Points, in no order, along strands that fork, close into loops and pass close to each other.
Points whose rows are less than 139 apart are linked; no others are.
z_40: [-18  -1   6 -11 -10 -21 -34  20  -8 -81  60  36  -9  -9   0 -33  10  54
 -64 -40 -45 -23 -15 -20 -42]
z_716: [-37   5  37  24 -17   9 -15   6   9  -7  32  -5 -14  10  29 -57  12   8
 -45 -15 -30 -12 -34  48 -55]
z_899: [  1  15 -37 -36  22  -6  12 -14   3  16  -8  38  60  56 -32  34 -24  35
   0 -27  64 -20  -2  -4  65]
z_439: [ 20  14   3 -38  51  40  39  27 -29   6 -37  -8   5   6 -27  13   6  -5
  -2  -3  28 -16   6  -6  35]
z_503: [ 21  11 -33 -12   9 -10 -27 -28  16 -13  13  25  37   9  -4  13  15  41
  -4 -61  10 -15   2 -54 -15]
z_157: [-26  -4  34   0  10 -15  12   1  38  -7  25 -31 -34  61 -15 -27 -13 -42
   6   6   7  20 -16 -10   0]
z_834: [-10  -3 -21  -8  25  -5 -36  15  20 -52  94  -3  -3  33 -28 -34   2  22
 -38 -42  15  -6  -4   7 -26]
z_803: [  9  35  31 -19 -13  -3 -19  -3 -24  -7  -6 -53  17  21 -19 -23  43  75
  23 -21  -5   8   2  54 -22]
z_349: [ 36 -25 -27  -8 -37  32  18 -36  19  67  14 -60  -8  28 -14   7  56  11
   9  38  35 -11  33  25  31]
z_935: [ 19  16  23   8 -31 -33  20  22   2 -94 -50  57 -16 -30 -37  60 -26  14
  31 -46 -27 -33  12 -62 -27]
z_518: [ 12  21  14  32  -5  17  46   5  -3   2 -20 -38  -7 -31  21  43 -15 -66
  -4  21 -22  21 -27  15  41]
z_643: [ 10  24  40 -11 -30  14 -26  53 -19  34 -22 -20 -62 -31  40  -9  35 -10
  26   9 -75  37  -9 -11 -10]
z_592: [-17 -21 -19  -5  22  -3 -14  13   5  38 -12 -22  19 -22  -8 -54  -1 -20
 -19  22  39   4  55 -40  49]
z_383: [-39  17  22  50  -3  -8  -5  23  17 -53 -25  57  24 -62   9 -12   0 -55
 -39 -32 -72   4  -9  -2 -56]
z_384: [ -10    4  -20   -8  -27  -37  -23    1    6 -115    8   21    3  -24
  -27    8   22   36  -17  -12  -44  -42  -21  -30  -42]
z_429: [-19   8  28  14  -3  17 -16 -32  17  -1 -39 -34   5 -34  36 -70 -11  -6
   7  42 -36  29 -20   3   9]
z_562: [-34  -5  13 -32  39   8  26  45 -28  26  18 -30  11  43 -38   0  15  30
 -10  11  60  -5  20  40  31]
z_407: [-30  -7  -4 -27 -23 -31  34  36   6 -97 -31  78  15 -16 -34  66  16   4
   4 -41 -39 -69  36 -74 -43]
z_108: [ -46   56   27   33  -44   32  -19   70  -23  -27   -6   23  -27  -28
   42  -43  -18    5   -6    9 -104   23  -15   70  -44]
z_254: [ 26  50 -15  16 -19 -44 -41  32   4 -44 -24  22  -6 -21  18  25  -4 -22
 -16  -1  -9  16  13 -44 -49]
z_698: [ 13  51 -41 -47  25  11  21  -3  -1  -8  38  61  56  35 -60   5 -78  48
  13 -40  74 -46   6 -18  54]
z_117: [ 16  24  13 -13 -44  -8 -37  32   6 -18   4 -52 -58 -60   5 -13   3 -16
  18 -13 -51  16  17 -32  18]
z_187: [-20  -9  12  -3   7   5  -8 -32  34  10 -58 -14   5   2   8 -52  -7  62
 -10  74  -3  51  19  25  15]
z_4: [-38  -6  11 -13  15  24  19  45 -33  36  53 -70 -36  41  -1  -8  32  16
  -4  74  29  10  11  65 -11]
z_244: [ 23 -38 -26 -26   7  15  19 -40   2  70  14  48   3   3   8  -4   1   1
  -3 -17   1  13  24   9  49]
z_459: [  3  20 -60 -40   5 -10 -14   3 -43  17   5  58  64  13 -16  45 -48  -8
  56 -62  51 -57  42 -90  35]
z_167: [ 26  -5   5   7 -11  28  -6 -32   8  20 -59   5  -6 -46  16  -7  -9   3
  33  49 -65  30 -22 -28  19]
z_408: [ 19 -37 -33  20 -35  14 -19 -43  35  44  48 -81 -35  12  13 -39  48  18
  32  57  20  30  34  32  31]
z_214: [-27  -1 -25 -15  41 -37 -15   1  18 -60  31  53   6  48 -30   2 -20  43
 -56 -44  51 -20  12  17 -47]
z_186: [-32 -26   1  45 -16 -23 -14  10 -37 -56 -14 -20  -2 -32 -16  30  -3 -67
 -31 -64 -20 -57  -5 -25 -12]
z_762: [ -4  -5  59  33  -2 -11  32  -5 -23   9 -16 -13   5   3  60  -8 -32  14
 -44  -3  16   5  -4   7   8]
z_747: [ 45 -26  -2  18   6 -13  30 -56  -8  38  -7 -56  12  31  71   0  13 -11
  26  30  45  35  -2 -22  22]
z_488: [ 22 -38  -2 -31   1  18   2 -59  -2  46 -18  -6  17 -25 -11 -10   5   0
  19   0 -10  16 -35 -22  47]
z_886: [ 14 -17 -18 -22  21 -21  21  -1  41  42  30 -32  -1  64 -29  -9 -25   3
  11   0  32  20 -50  -1  26]
z_80: [  4 -42 -11 -19  16 -20   5  35  18 -34  -6  55 -13  24 -17  57  18 -16
 -12 -52 -31 -24 -51   9 -63]
z_153: [ 37   3 -67 -58  25  26 -35 -19 -27  68  14  53  31  20  10  36 -33  22
  74 -14  66 -45  51 -38  21]
z_98: [  7  -9 -56 -33   4 -25  30 -20  41  26  24   6  29  44 -25  15 -47  39
   6  19  70  30  -3  -1  45]
z_500: [-10 -42 -12 -15  34   8  55  -7 -25  38  50 -61 -29   2  44   0  32   9
  -2  57  10  34  -1  57  41]
z_353: [-21 -27 -32  -6  18 -49 -44 -21 -16  26 -44  46  41 -21  -3  39 -27 -57
   1 -33  35 -40  57 -39  29]
z_467: [-20 -18  -1  48  -7   8 -45 -14  -4 -30 -45 -25  -9 -70   1  51 -33 -58
  -7 -36 -56 -34 -13   4 -15]
z_704: [ -9 -38 -40 -17  -4  -7  -1 -49  -3  79  14  -5 -13  27 -36   6  47  44
   6  52  87 -12  49   8  -6]
z_86: [ 12 -53  -1  17  29  42  17 -30  23  64  32 -87  34  23  52 -10  29  25
  30   8  38  46   9 -47   1]
z_944: [  25  -23   -8   21   13   17   69   24  -10   42   54 -102  -23  -14
   59  -13  -21  -17   21   57    2   50  -15   55   62]
z_860: [ 22  19  25 -24 -35   9  -3  -2 -44  30  47  33 -22 -25  -3   6  40  20
 -15  38   1  18 -58  -2   0]
z_202: [  3 -11  62  32  40  15  27   9 -26 -37   6   1   8  16 -16 -32 -46  11
 -43 -56  18  -5  19  -3 -18]
z_938: [ -5  -1  34  24  -5  -7  30 -12 -33  10 -30   9 -25  -9  45  31 -47 -43
   2  22  12  26 -19 -46  34]
z_336: [-21  56  45  23   3  -9  10  53   8 -28 -32  30  -4 -49  24 -26   1 -53
  -9  11 -80  34  -4  22 -26]
z_375: [-32  20   1 -22  22  12  21  14 -24 -29  31 -11  26  53 -72  25   8  43
 -10 -15  84 -27  18   0  69]
z_680: [  9  -5  20  13   0  20  -1 -36  42  20 -34  46 -44 -56 -17  36 -34 -53
  27  31 -86  33 -14   4  23]
z_152: [-13  18   4   0 -39 -21 -30   1   2 -43 -26  -8  15  30 -46 -16  38  44
 -18   1 -13 -40 -28  19 -34]
z_52: [-18 -19 -46 -33   8 -11 -48 -30  35  25  41   2  18  46 -10  48  27  38
 -16 -39  44  -8 -28 -32 -13]
z_239: [-20 -24 -33 -24  21  -3 -29  -2 -10  21 -12  20  13 -20 -28 -23 -17 -32
   1   1  65 -59  44 -49  13]
z_113: [-22   0  -8  -3  38   7  18 -24  34  43 -17 -39  39 -14   9 -65  -3  28
 -11  59  44  29  61  20  28]
z_998: [-36  13 -34   1   5   4 -62   5  17 -21  61   0 -19  15  23 -23  46  13
 -46  -3  -7  -7 -19  56 -34]
z_839: [ 36  -5  45  26 -16  19 -10 -33  10 -26 -74  37 -30 -40 -35  52 -28 -50
  45  23 -36 -13  12  26 -25]
z_719: [  -9   14  -42  -22    0  -35   22   17  -28  -45  -11   60   40    5
   -5   60  -43    1   22  -58   24  -54    1 -100   38]
z_566: [ 27  17  45   2 -39  33  15  42 -22  58   6 -36 -22  -9  72 -30  56  13
  45  48 -44  26   7  -2  -8]
z_724: [ 13  54   6  38  -3 -47  -9  29  10 -79 -38  62  -5 -46 -28  69 -45 -57
  16 -18 -39   5  12 -50 -61]
z_668: [-25   7  26  28 -21  47  23 -25  -4  57  53  -2  -3  11 -40 -58  34  64
 -37  34  37  -1 -14  54  -3]
z_217: [ 31 -26   0  49  17  -8  54 -13 -11  23  13 -55  21  -3  29   3 -14 -67
  24  37  12  46 -33  30  29]
z_912: [ 39 -14   7 -16 -32   2  29  16 -26  65  -1   8  -3 -24  34  -5  35   3
   5  59  -7  12 -15  22 -37]
z_981: [ 32 -17 -37   4   6 -27   9  17  -3 -17  -6  47  -9  28 -30  -2 -16  -3
 -33 -30  18 -13 -14  28 -56]
z_315: [-33  -2  -2  12  18   9 -25  -8  24 -49 -28  41  34 -20  -1 -21  28 -18
 -41 -42 -71  -1  -1 -10  13]
z_14: [  1  27  14  32   9   7 -22  21  16  12   2 -72 -31  22  12 -20  13 -61
  43  20  11   8 -32  17 -43]
z_913: [ 42   8 -18  28  23   2 -22 -10  29   5 -19 -41 -21  14   1 -54 -42 -11
  25  40   1   7  -5  45 -60]
z_291: [  4  -5  39 -17 -17  -6  -4  11 -26 -21 -27 -44  -4  16  26  11  12  66
   9 -16 -69  33 -26  32 -55]
z_600: [ 42 -55 -10 -13  27   1  27 -34   8  68   8  67 -13  26  41 -26 -14 -12
  -6  36  22  16  70  38  12]
z_771: [ 17   7 -16 -10 -17   8 -25  37   3  11  14 -14 -18 -46   2 -48  11 -30
 -18   4 -12   9  17 -40  51]
z_260: [-13 -14 -71 -25   3   5 -21 -18  36  53  68  17  -1  41 -12   6  62  17
   8  21  69  23   0   3  -9]
z_447: [-22  -1  70   8  33  20  24  19  23 -78 -14  -2 -13  25   4  -2 -30  16
 -21 -61 -46 -24 -14  14 -12]
z_728: [  1  33  39  -2  10   5   5  24 -15 -23 -51 -29   3  11 -18  27  30 -40
  23 -23 -23   8 -14  13  32]
z_982: [ 19   4   5   8 -38   9  13 -50 -16  25  28   8  -9  -3 -17 -14   5  26
 -51  18  24  -7 -38  56  28]
z_298: [ 16  20 -18 -21  -6 -53 -28   7   3 -48 -25  23  36 -18  29  46  -4 -15
  23 -39  10   4  -3 -82  -2]
z_797: [-15  49  44  50 -54  28   1  16  -9   1   5 -11 -26  -7  44 -55 -12  -4
  -1  16 -42   1 -13  74 -49]
z_279: [-21 -15  34  43 -23  20  -5 -10 -24 -46 -64  37 -20 -52 -34  80 -19 -58
  39 -33 -60 -43  -8  13 -24]

A tip is a point with one link. Name the tips that can be reached along the links from each point below, in the order of the rows.
z_459 => z_407, z_408, z_153
z_467 => z_186, z_353, z_668, z_600
z_899 => z_698, z_86, z_913, z_447
z_797 => z_80, z_315, z_291

A piece is two or more points that can be reached from each other along the links. Count, over all rows, the pieces, the separate loops (a circle has one, a figure eight two, a Y none), the forks (points with three links) and the tips (points with one).
pieces => 4
loops => 1
forks => 8
tips => 14
